Points on a hilly landscape, in no order, each with its height.
A climber steps from a point to the highest of its 2 nearest points, and stops where none of them is higher. Distance is the straight distance between rows; heights are no part of it.
vedon height 545: [7, 6, 27, -5, -11, -15, 10, -19, 4, -8, -17, -3, -15, 18, 2, -15, 5, -8, -24, -13, 2, 2, -14, -3, 7, 31, -32]
Zofab height 203: [3, 25, -3, -7, 13, -2, -4, -8, -13, -6, -2, -9, -4, 18, 18, -2, 0, -1, 0, -11, -22, 4, -13, -18, -3, -14, -9]
sima height 411: [-3, 18, 19, -9, -1, -24, 17, 26, -11, 26, -5, 5, 8, -4, 3, -7, -6, -18, -12, -6, 16, 2, -14, -11, 3, 20, -4]
puduf height 397: [-9, -16, -13, 19, -2, 18, -1, 14, 10, -6, 16, -8, -1, -15, -7, -17, -34, -2, -7, 15, -15, -3, 14, 3, -10, -6, 11]
luso height 336: [-6, -26, 5, 11, -2, 9, 0, -15, 1, -20, 11, 12, 6, 5, -8, -3, 8, 12, -14, 9, 9, -21, 13, 2, 4, -11, -15]
ger height 335: [6, -7, -5, -6, 5, 1, -2, 14, -12, 4, -6, 1, 17, -4, -13, 3, 12, 21, 7, 4, 18, -17, 8, 1, 7, -18, 13]
leda height 611: [1, 9, -17, -25, 12, -22, 5, 13, -10, 9, -26, 2, 6, 12, 13, 5, -8, -14, 16, -12, -18, 18, -12, -9, -6, -10, 5]
kem height 308: [-6, -7, -12, 2, 7, -8, 7, 21, 7, 10, 2, 1, 8, -6, -9, -17, -39, -11, -3, -6, -10, 5, 0, 10, -12, -6, 13]
dedi height 551: [11, -4, 22, -7, -5, -5, 3, -17, -3, 6, -4, 18, -19, 2, -2, 0, 10, -3, -20, -15, 0, -9, 9, -5, 6, 19, -33]
Taf height 437: [13, 19, 12, -12, 0, -8, -5, -17, -6, -9, -7, -1, -4, 31, 15, -11, 14, 5, -18, -19, -8, 4, -28, -7, 0, -6, -27]
zin height 396: [-8, -9, -10, 9, 3, 7, -6, -4, 9, -2, -4, -8, 8, 3, -3, 1, -12, 6, 6, 5, 0, 5, 0, 13, 4, -6, 0]
bomif height 424: [11, -4, 21, -2, -7, 5, 17, 13, -10, 19, -1, 13, -9, -10, -15, 2, -9, -11, -22, -10, 8, 3, 7, -11, 6, 16, -10]
lisu height 306: [-4, -37, 6, 2, 4, -1, -7, -19, 5, -15, -5, 15, 8, 12, -6, -5, 4, 19, -9, 4, 4, -11, 13, 16, 3, -10, -6]
faror height 430: [7, 3, -20, 13, 5, 13, -11, -17, -1, -15, -1, -13, 3, -11, 5, 3, 3, 13, 9, 7, -13, -3, 18, -12, 4, -16, 7]
zav height 220: [-1, 17, 13, -22, -5, 0, 4, 28, -13, 25, 1, -1, -16, -22, 14, 0, 3, -12, 11, -5, -6, 7, 4, -10, -1, 23, 3]
lepas height 438: [-9, -6, -16, 6, 8, 6, -8, -7, 15, -2, -11, -14, -1, -6, 8, 7, -6, 3, 24, 10, -3, 12, 4, 16, 8, -5, 12]
Busul height 733: [8, 7, -5, -4, -2, -1, 0, 3, -3, 17, -13, -2, -16, -7, -4, 2, -11, -2, -3, -10, -2, 7, 6, 9, 11, 24, -11]
dugi height 474: [-9, -6, -26, -2, 8, 4, -7, -14, 14, -12, -14, -11, -2, -6, 10, 6, -17, -3, 26, 1, -20, 21, 4, 18, 4, 1, 9]
vif height 632: [25, -20, -14, -29, 3, -18, 4, 3, 0, 3, -22, 17, -10, 12, -10, -7, -13, 12, -13, -26, -16, 3, 8, 2, -4, -8, -3]
ber height 461: [-9, 11, 4, 19, -7, 19, -6, 5, -4, -9, 23, -1, 0, 0, -1, -10, -1, 9, -17, 9, 0, -15, -1, -10, 0, -11, -10]
fabu height 544: [-18, 6, -8, 2, 8, 0, 6, 33, -9, -3, 16, 1, 15, -9, 0, -15, -19, -12, -2, 1, -15, -2, -5, -6, -21, -17, 8]
pamas height 230: [-7, -19, 16, 30, -10, 5, 2, -32, 19, -15, 22, 8, -5, 6, -10, 12, 30, -1, -11, 18, 17, -10, 9, -2, 2, 2, -15]
lomu height 321: [-11, -2, 3, 0, 2, 17, 2, 27, -6, 18, 6, -3, -11, -27, -2, 5, -18, -11, 12, 7, 0, 2, 13, 3, -1, 12, 8]
sof height 293: [-14, -1, 4, 15, -9, 2, 1, -14, 21, 20, 20, -9, -22, -24, -5, 21, 10, -15, 20, 16, 6, 5, 17, -6, 1, 30, 12]
sog height 52: [-7, 6, 2, -7, -3, -5, -10, -16, 5, 17, -5, -6, 1, 4, 5, 7, 19, 8, 25, 4, 18, 9, -8, 12, 7, 12, 25]
gol height 445: [15, 6, 13, -15, 5, -9, -10, -21, -7, -3, -9, 10, -1, 23, 4, 3, 31, 24, -2, -13, 5, -6, -13, -1, 1, -12, -16]
zupo height 414: [13, 8, 10, -14, -4, -9, -15, -25, -3, 3, 2, 7, -6, 15, 2, 7, 48, 29, 6, -9, 6, -9, -4, -7, 1, -5, -2]
tus height 668: [11, 13, -12, -25, 12, -15, 0, 13, -15, 11, -21, 0, 6, 18, 10, 3, 0, 3, 3, -13, -8, 7, -14, -12, -6, -13, 2]
kava height 271: [-2, 4, -8, -5, 6, -6, 4, 15, 0, 6, -1, -5, 0, 0, 4, -15, -28, -6, -6, -13, -14, 11, -7, 2, -8, -1, 0]
fubud height 352: [5, 18, 13, -16, -7, -25, 9, 26, -10, 17, -14, 2, 1, 1, 1, -14, -3, -8, -16, -14, 5, -1, -15, -15, -3, 13, -16]
zuve height 71: [-3, -7, 20, 10, -7, 8, 20, -7, 21, 7, 5, 13, 5, 0, -19, 22, 3, -16, -16, 7, 26, -3, -1, 2, 2, 10, 3]
tobon height 238: [-5, 2, 3, 10, -7, 9, 10, -13, 17, 27, 5, -2, -21, -19, -8, 24, 8, -23, 7, 8, 13, 10, 15, -1, 1, 36, 11]
rolar height 687: [-8, -3, -23, 8, 11, -2, 2, 1, 2, -31, 11, -3, 21, 16, -7, -18, -22, -6, -6, 6, -12, -3, -13, -2, -20, -30, 20]
Zaki height 622: [5, 9, -1, -6, 6, -3, -2, 7, -12, -8, 1, 5, 13, 14, -3, -8, -3, 11, -12, -9, -7, -4, -14, -2, -7, -20, -9]
siko height 406: [-4, 5, -3, 12, -9, 15, -7, 6, -11, -22, 25, 1, 16, 2, 0, -15, 9, 11, -19, 12, 10, -28, -3, -12, -2, -16, -9]
zuf height 525: [-12, -1, -14, -9, 4, 1, -11, -4, 12, 3, -12, -10, -11, -4, 11, 11, -9, -13, 30, -3, -12, 19, 1, 25, 5, 15, 5]
mivef height 285: [6, -33, 0, -8, 5, -6, -2, -9, 7, -5, -10, 13, 6, 6, -17, -4, -9, 20, -8, -7, 0, -5, 15, 17, 2, -10, 1]
lalat height 367: [-5, -11, -1, 7, -5, 8, -8, -5, -2, -27, 15, 5, 18, 8, -4, -11, 11, 16, -15, 8, 10, -23, 2, -1, 3, -23, -11]
tupes height 319: [9, 15, -11, 17, 0, 24, -11, -3, -9, -23, 15, -7, 0, -21, 12, -2, 8, 14, -3, 12, -11, -10, 29, -27, 0, -22, -2]
Rakuf height 508: [-10, 6, 10, -5, 2, -14, 19, 25, -7, 22, -2, 5, 13, -8, -4, -5, -21, -21, -2, -3, 10, 7, -10, 2, -1, 13, -2]
fiv height 117: [1, 3, -7, 11, 2, 2, -13, -7, 4, 3, 0, -14, -6, -14, 6, 6, 22, 13, 21, 14, 9, -6, 12, 0, 5, 0, 16]
fove height 605: [8, 4, 10, -7, -8, -10, 15, 9, -5, 20, -20, -1, -12, -6, -8, 0, -10, -16, -10, -13, 8, 9, 1, 2, 9, 31, -12]
tipu height 399: [20, -8, -22, 6, 5, 5, -9, -8, -8, -17, -10, -8, 12, -11, 5, 3, 11, 19, 7, 12, 0, -14, 23, -7, 10, -21, 13]
lisop height 480: [12, 11, 6, -14, 3, -14, -8, -19, -1, -6, -17, 3, -2, 25, 10, -1, 17, 12, -4, -18, 4, 10, -24, 6, 5, -3, -13]
Pef height 454: [-3, 0, -18, -5, 3, 15, 5, 18, -3, -9, 1, -9, 2, -24, 16, 9, -3, -8, 34, 10, -23, -3, 11, 0, -1, -5, 18]
Fub height 465: [1, 12, -13, 4, 9, 12, -10, -7, -3, -6, 1, -11, -11, -19, 12, 9, 5, 5, 18, 4, -18, 0, 15, -9, 2, -9, 4]
Nelot height 448: [-16, 5, -10, -4, 8, -4, -2, 15, -9, -13, -6, -6, 22, 12, 10, 3, -1, -3, 18, 7, 0, 2, -15, 4, -7, -22, 17]
sufeg height 536: [13, 2, -3, -13, 7, -7, -1, -4, -2, 7, -16, 5, -1, 12, 0, -4, -3, 6, -6, -14, -2, 8, -9, 10, 3, -2, -10]
bapev height 502: [14, 2, 18, -7, -11, -8, 15, 14, -7, 9, -8, 6, -11, -2, -7, -10, -9, -8, -27, -13, 4, 2, 1, -9, 5, 22, -21]
Bisi height 504: [2, 9, 21, 6, -5, 14, 9, 10, -8, 20, 8, 2, -14, -16, -8, 2, -14, -13, -13, -3, 5, 2, 3, -5, 1, 17, -7]
Dugu height 473: [6, 17, 23, -10, -7, -13, 4, -14, -2, -7, -7, -5, -10, 26, 14, -17, 4, -2, -24, -16, -3, 1, -23, -2, 6, 13, -34]
vasu height 531: [-6, 11, 24, 4, -3, -8, 12, -25, 14, 11, 7, -1, 1, 23, 5, 1, 6, -16, -1, 6, 18, 15, -28, 0, -4, 31, 5]
Razil height 516: [0, 9, -14, 2, 7, 14, -6, -3, 0, 0, 2, -5, -12, -14, 10, -5, -14, -2, 9, -6, -27, 7, 13, -2, -1, -3, -2]
sivo height 610: [-7, -4, -18, 6, 8, 0, 0, 21, -1, -14, 14, -2, 12, 2, -7, -20, -24, -4, -12, 2, -12, -9, -5, -1, -20, -20, 18]
fif height 652: [10, 3, 28, -7, -12, -9, 18, -13, 1, -2, -9, 8, -20, 6, -3, -3, 7, -10, -31, -18, 8, -6, 2, -10, 6, 28, -32]
Nol height 307: [-12, 3, 14, 3, 1, 11, 7, 14, 3, 17, 8, -3, -6, -14, -3, 10, -19, -23, 13, 7, 6, 5, 1, 3, -2, 22, -1]
Sato height 144: [8, 0, 5, -7, -4, 1, 18, -3, 5, 24, -10, 8, -17, -10, -17, 22, 0, -21, -7, -8, 21, 10, 8, 2, 7, 36, 6]
dibo height 315: [1, -7, 19, 7, -1, 2, -1, -18, 6, -2, 2, 6, 2, 14, -9, 3, 3, 4, -9, -3, 9, 1, -13, 12, 4, 5, -19]
ludu height 311: [9, -9, -16, -5, 5, -6, 1, 16, -6, -6, -7, 5, 20, -3, -11, -1, -2, 22, -1, 2, 4, -14, 12, -3, -2, -26, 14]
Vuz height 398: [-12, -5, 8, -1, 2, -1, 20, 22, 1, 22, -3, 2, 0, -15, -4, 1, -32, -28, 6, 1, 5, 11, 1, 4, 3, 28, -1]
mema height 243: [4, 11, -8, -15, 1, -16, 8, 15, -4, 7, -15, -6, -6, 8, 10, -11, -17, -8, -10, -17, -17, 13, -9, -6, -3, 3, -8]
koga height 165: [1, -24, 3, 17, -5, -5, -15, -25, 11, -24, -12, 3, 3, 10, 0, 6, 23, 20, 6, 8, 18, 7, 1, 23, 4, -14, -3]
zotur height 236: [-4, 15, -13, 20, 0, 13, -13, -3, 0, -21, 14, -12, 4, -8, 18, -11, 8, 3, 8, 20, -6, -12, 4, -11, 0, -18, 3]
karud height 609: [-3, 11, -8, -6, 4, 5, -9, -5, 4, 10, -8, -9, -16, -4, 8, 5, -3, -7, 13, -6, -11, 11, 6, 10, 6, 16, -2]
zef height 179: [-2, -20, 0, 13, -6, -5, -10, -13, 4, -7, -16, 2, 5, 5, -4, 10, 14, 17, 15, 6, 24, 8, -5, 25, 10, -7, 15]
Kagap height 96: [-5, -8, -14, 10, 1, 1, -10, -2, 10, 14, -1, -16, -9, -23, 11, 12, 17, 1, 31, 22, 9, -3, 17, 6, 9, 8, 22]
dabom height 589: [22, -18, -18, -20, 6, -21, 5, 8, -1, 5, -14, 17, 2, 3, -16, -4, -20, 14, -10, -17, -9, -3, 3, 3, -8, -18, 10]
perit height 107: [8, -4, 23, -3, -4, 3, 24, -8, 13, 18, -3, 10, -9, 0, -15, 19, 4, -17, -19, -7, 22, 1, 1, 3, 4, 24, -4]
Tuzo height 109: [3, 25, 6, -18, 0, 12, -5, 16, -18, 8, 9, -4, -21, -16, 25, 2, 11, -12, 10, -7, -28, 6, 3, -17, -3, 3, 1]
kemid height 357: [-21, -9, -1, 19, -12, -3, 0, -18, 22, 15, 27, -13, -10, -10, 8, 21, 17, -12, 29, 25, 8, 6, 3, -4, -2, 30, 21]
Lagad height 262: [13, -16, -19, 19, -3, 14, -6, -2, 5, -23, 11, 0, 9, -13, 0, -11, -3, 16, -11, 12, -4, -18, 24, 0, -2, -15, 3]
Zoma height 288: [20, -14, -19, 3, -1, 7, 0, 6, -4, -15, 0, 1, 12, -13, -11, -6, -10, 23, -6, 4, -10, -18, 25, -1, 2, -23, 15]
vokob height 164: [-9, -7, 3, 39, -13, 7, -10, -20, 17, -17, 28, -8, -1, 6, -8, 2, 12, -5, -7, 29, 15, -6, -5, 0, 1, 7, -17]
Numil height 559: [0, 3, -20, -24, 15, -10, 5, 20, -12, 4, -13, 1, 3, -4, 9, 8, -11, -14, 22, -10, -26, 11, 0, -5, -8, -8, 13]
putus height 560: [-4, 17, 7, -5, 1, -3, -2, 4, -9, -4, 3, 2, 22, 24, 1, -5, 7, 7, -5, 0, 9, -6, -24, 1, -3, -16, -3]
gef height 643: [0, 8, 18, 7, -5, 15, 5, 11, -7, 7, 16, 8, -3, -9, -11, -7, -10, 4, -21, -3, 4, -9, 3, -9, -3, 1, -13]
Fidom height 272: [2, 21, 3, -26, -4, -14, 2, 29, -14, 19, -13, -4, -13, -6, 18, -2, 1, -13, 9, -12, -6, 5, -4, -11, -1, 15, 2]
bif height 219: [-9, -16, -5, 7, 4, -10, -4, 16, -3, -2, -14, -1, 26, 3, -8, 6, 1, 9, 12, 15, 28, 5, -9, 19, 5, -9, 21]
Mer height 187: [-3, 8, 9, -8, -5, 6, 10, 2, 5, 29, -1, -2, -22, -18, -4, 16, -1, -21, 8, 1, 14, 7, 10, 1, 4, 38, 12]
sunu height 182: [11, 35, -2, -9, 3, -6, -12, -16, -7, 1, 0, -7, -14, 12, 14, 5, 18, 3, 5, -12, -14, 4, -9, -15, 3, -3, -12]
kame height 157: [-7, 10, 14, -15, -10, 3, 9, 34, -10, 14, 5, -5, -19, -18, 18, -7, -9, -27, 9, -8, -20, 13, -2, -2, 1, 23, -6]
roben height 581: [17, -5, -6, -12, 3, -3, -3, -10, -3, -2, -7, 10, -8, 10, -2, -5, 1, 15, -13, -20, -13, -4, 3, 3, 2, -5, -21]
lapof height 755: [3, 4, -17, 9, 9, 3, -1, -4, -9, -35, 16, 0, 15, 24, -6, -17, -17, -2, -13, -2, -18, -9, -14, -15, -20, -31, 7]
gaten height 354: [-9, -4, 6, 17, -4, 5, -4, -10, 7, -1, 5, -2, 6, 12, -9, 0, 0, 3, 1, 11, 13, 0, -9, 11, 3, 2, -5]
fifor height 72: [-11, -5, -8, 2, -1, -6, -6, -9, 9, 16, 3, -9, -2, -9, 8, 13, 19, 2, 35, 16, 20, 5, 3, 10, 6, 15, 32]
ref height 163: [9, 33, -8, -10, 4, -1, -12, -10, -9, 3, -1, -4, -22, -6, 16, 7, 15, 0, 11, -13, -25, 10, 8, -14, 4, 6, -10]
Viseg height 152: [4, -16, -6, 16, 1, 4, -10, -22, 5, -25, -2, -1, 8, 4, -1, 0, 16, 18, -1, 4, 4, -4, 6, 8, 9, -20, -6]
sosef height 621: [-8, 3, 3, -8, 8, -21, 11, 23, -3, 19, -11, 8, 27, 2, -6, -5, -20, -10, 1, -5, 9, 9, -14, 12, -4, -3, 8]
zag height 104: [-3, 13, 8, -17, -6, 12, 2, 30, -15, 3, 8, -7, -13, -16, 23, -9, -5, -24, 2, -9, -32, 10, 0, -17, -9, 4, -5]
nomat height 601: [13, 17, -3, -23, 3, -12, -5, 1, -9, 11, -14, -4, -4, 10, 7, 3, 8, 7, 4, -11, 2, 4, -13, -3, 2, -3, -2]
tedu height 635: [-14, -1, -13, -7, 13, -7, 7, 26, -7, -6, 2, 1, 24, 3, 4, -4, -17, -18, 11, -4, -19, 3, -13, -1, -18, -21, 17]
roton height 348: [-9, -12, -6, 13, 1, 5, 5, 22, 9, 6, 14, 2, 0, -17, -18, -18, -41, -8, -10, 5, -11, -1, 6, 12, -13, -2, 15]
Lobev height 36: [0, -7, 0, -7, 2, -9, -10, -3, -3, 17, -16, -5, 8, 3, -6, 14, 19, 14, 24, 4, 30, 8, -8, 16, 7, 2, 28]
kaze height 86: [-10, -23, 18, 15, -6, 14, 17, -8, 20, -8, 11, 15, 9, 7, -21, 19, -5, -11, -24, 9, 21, -9, 5, 1, 3, 1, -7]
muru height 242: [0, -30, -3, 1, -1, -7, 4, 8, 0, -8, -15, 7, 24, 6, -17, 0, -7, 17, 4, 8, 21, -3, 1, 21, 3, -15, 16]
Vakig height 684: [1, 4, -14, -4, 10, -7, 1, 5, -9, -17, 6, 6, 20, 24, -6, -16, -7, 5, -18, -9, -10, -2, -19, -6, -18, -32, 5]
Zavob height 692: [22, -15, -21, -17, 6, -8, -2, -20, 1, -7, -19, 10, -13, 10, -7, -3, -13, 11, -9, -21, -19, 8, 13, 9, 5, -3, -2]
vab height 139: [-14, -3, 13, 33, -13, 20, -3, -11, 11, -12, 24, 0, 3, 5, -13, 3, -3, -7, -16, 18, 10, -10, -4, -4, 0, 6, -19]
sulo height 137: [8, -6, -9, 19, -2, 1, -13, -18, 6, -11, 1, -8, 3, -9, 0, 3, 29, 17, 9, 12, 12, -8, 13, 3, 9, -12, 2]
lusa height 283: [0, -17, 17, 7, -1, -3, -2, -34, 12, -4, -7, 12, -7, 12, -8, 6, 18, 5, -1, -3, 10, 2, -2, 15, 2, 6, -16]
Kopu height 546: [18, -3, -19, -12, 9, -8, 1, 12, -3, 7, -8, 5, 1, -2, -10, -4, -22, 8, -4, -13, -16, 3, 6, -6, -7, -16, 13]
Ves height 186: [-6, -26, -4, 34, -13, 9, -4, -18, 16, -23, 17, 3, 5, 3, -10, 3, 10, -1, -11, 25, 14, -9, 4, 9, 6, 0, -17]
puf height 112: [-5, -18, 14, 19, -10, 16, 12, -5, 9, -15, 23, 13, 8, 9, -19, 1, -13, -7, -26, 11, 11, -12, 0, 0, 3, 3, -16]
ris height 314: [-1, 19, 1, -24, -11, -29, 5, 32, -11, 16, -24, -6, -9, 0, 14, -11, -5, -11, -9, -17, -5, 7, -6, -22, 0, 13, -9]
Domad height 261: [-3, 12, -20, 14, 4, 19, -7, -2, -8, -32, 17, -9, 15, -1, 14, -12, -4, 1, -3, 15, -17, -11, 3, -21, -7, -24, 3]
vafa height 499: [-10, 15, 3, -6, 6, -7, -9, 8, -8, -6, -1, -5, 18, 20, 7, -1, 8, 3, 11, 7, 13, 3, -24, 8, -5, -14, 13]
vudat height 520: [-18, 16, 18, 9, -3, 3, -4, -14, 13, 14, 25, -7, -7, 5, 10, 4, 8, -10, 14, 9, 5, 1, -11, -4, -5, 23, 1]
Kudi height 420: [-22, 0, 7, 7, -9, -2, -5, -15, 18, 10, 23, -10, -8, -2, 13, 9, 13, -8, 29, 17, 4, 6, -8, 2, -2, 21, 15]
pilum height 455: [-10, -6, -12, 12, 1, 22, -1, 8, 4, -5, 5, -11, -6, -21, 6, -8, -20, 3, 5, 7, -22, 0, 15, -1, -4, -4, 9]
ven height 537: [-2, 6, 16, 13, -3, 16, -2, -6, 1, -2, 17, 5, -4, 3, -6, -9, 0, 4, -15, -4, -2, -7, -5, -3, 2, 0, -25]
Lopa height 656: [-22, 8, 17, 14, -7, -3, -1, -24, 21, 8, 21, -6, -1, 18, 4, 6, 6, -13, 7, 17, 13, 14, -23, 5, -6, 27, 5]
Ruped height 205: [-10, -33, 9, 26, -8, 2, -1, -23, 12, -20, 10, 14, 7, 9, -8, 12, 20, -3, -12, 22, 22, -11, 9, 9, 6, -4, -10]
tosi height 405: [1, 8, 9, 24, -7, 24, -13, -1, -1, -6, 22, -1, -9, -18, -6, -6, 7, 14, -14, 8, -4, -9, 12, -12, 2, -7, -15]
Bedep height 412: [13, -7, 14, -13, -2, 3, 1, 0, -7, 17, -7, 17, -4, -3, -11, 10, 22, 16, -1, -7, 15, -19, 10, 0, 4, 3, -3]
rumef height 198: [-5, -21, -14, 17, -1, -3, -8, 1, 5, -13, -16, -6, 19, 4, 2, 5, -2, 11, 13, 20, 21, 12, -4, 24, 8, -11, 21]
tol height 140: [9, 30, 0, -12, -3, 12, -16, 0, -13, 10, 6, -1, -33, -19, 17, 0, 10, -1, 0, -11, -24, 13, 12, -22, 3, 7, -9]
gupa height 471: [15, 2, 13, -8, -1, 1, 2, -7, -7, 13, -4, 7, -15, -2, -8, 6, 12, 11, -9, -14, 5, -8, 5, -1, 8, 9, -19]
teto height 263: [6, -30, -10, -6, 2, -14, 2, 5, 9, -10, -8, 13, 15, 11, -21, -6, -14, 19, -7, -3, 5, -5, 1, 21, -6, -23, 13]
Lirif height 22: [-6, 3, -4, -15, 8, -12, -4, 10, -2, 14, -17, -5, 11, 3, -2, 8, 6, 6, 22, -2, 13, 6, -8, 17, 4, -4, 20]
setos height 257: [-9, -12, 23, 15, -4, 1, -5, -33, 12, -11, 13, 10, -5, 17, -11, 5, 28, 6, -5, 5, 17, -6, -1, 5, 2, 1, -19]
tiz height 370: [8, -18, 5, -5, -1, 1, -2, -5, -5, 3, -7, 6, 4, -3, -13, 10, 25, 21, 2, 1, 18, -18, 14, 4, 9, -9, 8]
Doz height 289: [4, 7, -14, 17, -3, 25, -6, 5, -8, -22, 17, -5, 6, -19, 9, -12, -9, 3, -10, 15, -18, -10, 20, -20, -8, -20, 8]
tuved height 221: [7, 21, -11, -16, 5, -8, 3, 3, -14, -2, -15, -4, -8, 18, 19, -6, -7, -8, -6, -19, -23, 10, -8, -20, -4, -5, -12]
Bas height 395: [-7, 1, -7, -6, 7, 11, 0, 20, -5, 6, 1, -11, -5, -22, 8, 4, -9, -1, 21, -1, -11, 0, 9, 2, 1, -2, 11]
lisel height 634: [18, -14, -10, -12, 7, 1, -3, -16, 0, -12, -10, 9, -4, 3, -7, -3, -3, 21, -7, -13, -19, -8, 11, 1, 1, -17, -1]
Fen height 431: [5, 12, 27, -3, -6, -6, 20, -22, 10, 10, -2, -1, -10, 13, 0, 1, 6, -18, -14, -6, 17, 6, -18, -2, 4, 35, -8]
Per height 732: [-19, -3, -5, -5, 11, -15, 1, 29, -3, 7, -3, 1, 31, 5, 1, -3, -15, -10, 10, 1, -5, 7, -17, 14, -10, -13, 14]
kes height 365: [10, 8, 24, -18, -9, -20, 18, -13, -1, 9, -16, 1, -7, 14, -5, -1, 14, -12, -18, -12, 20, 1, -14, -7, 6, 32, -9]
pem height 509: [-1, 2, -16, -11, 10, 5, 4, 19, -15, -8, -2, -6, 8, -11, 11, 8, -8, -10, 28, -4, -31, 0, 3, -12, -9, -15, 14]
tuvus height 355: [2, 11, -6, 26, -8, 26, -15, 0, -4, -19, 27, -9, -3, -22, 12, -13, 13, 12, -10, 20, -3, -12, 19, -16, 3, -13, -10]
gab height 6: [-9, 2, -12, -20, 9, -10, 4, 22, -5, 6, -17, -8, 11, -8, 6, 14, -3, -9, 32, -1, -4, 12, -4, 16, -3, -6, 23]

For each start below, name the point where the climber stops.
Tuzo | Razil
Lobev | ber
Zoma | fif
zuve | Lopa
puf | Busul
dibo | Busul

Call two points neighbours if one is among the 2 nearest of the other. Go from one point of each pair to the other, from neighbour to neighbour, staying as high as possible. Name the lowest point that can't be avoided.
lapof, tus | Nol
fif, gef | Lagad
fif, Zavob | kava
Razil, lisop | Zoma
tus, Zavob | sufeg
fif, lisop | Taf
lapof, Per | fabu
ber, Busul | bomif
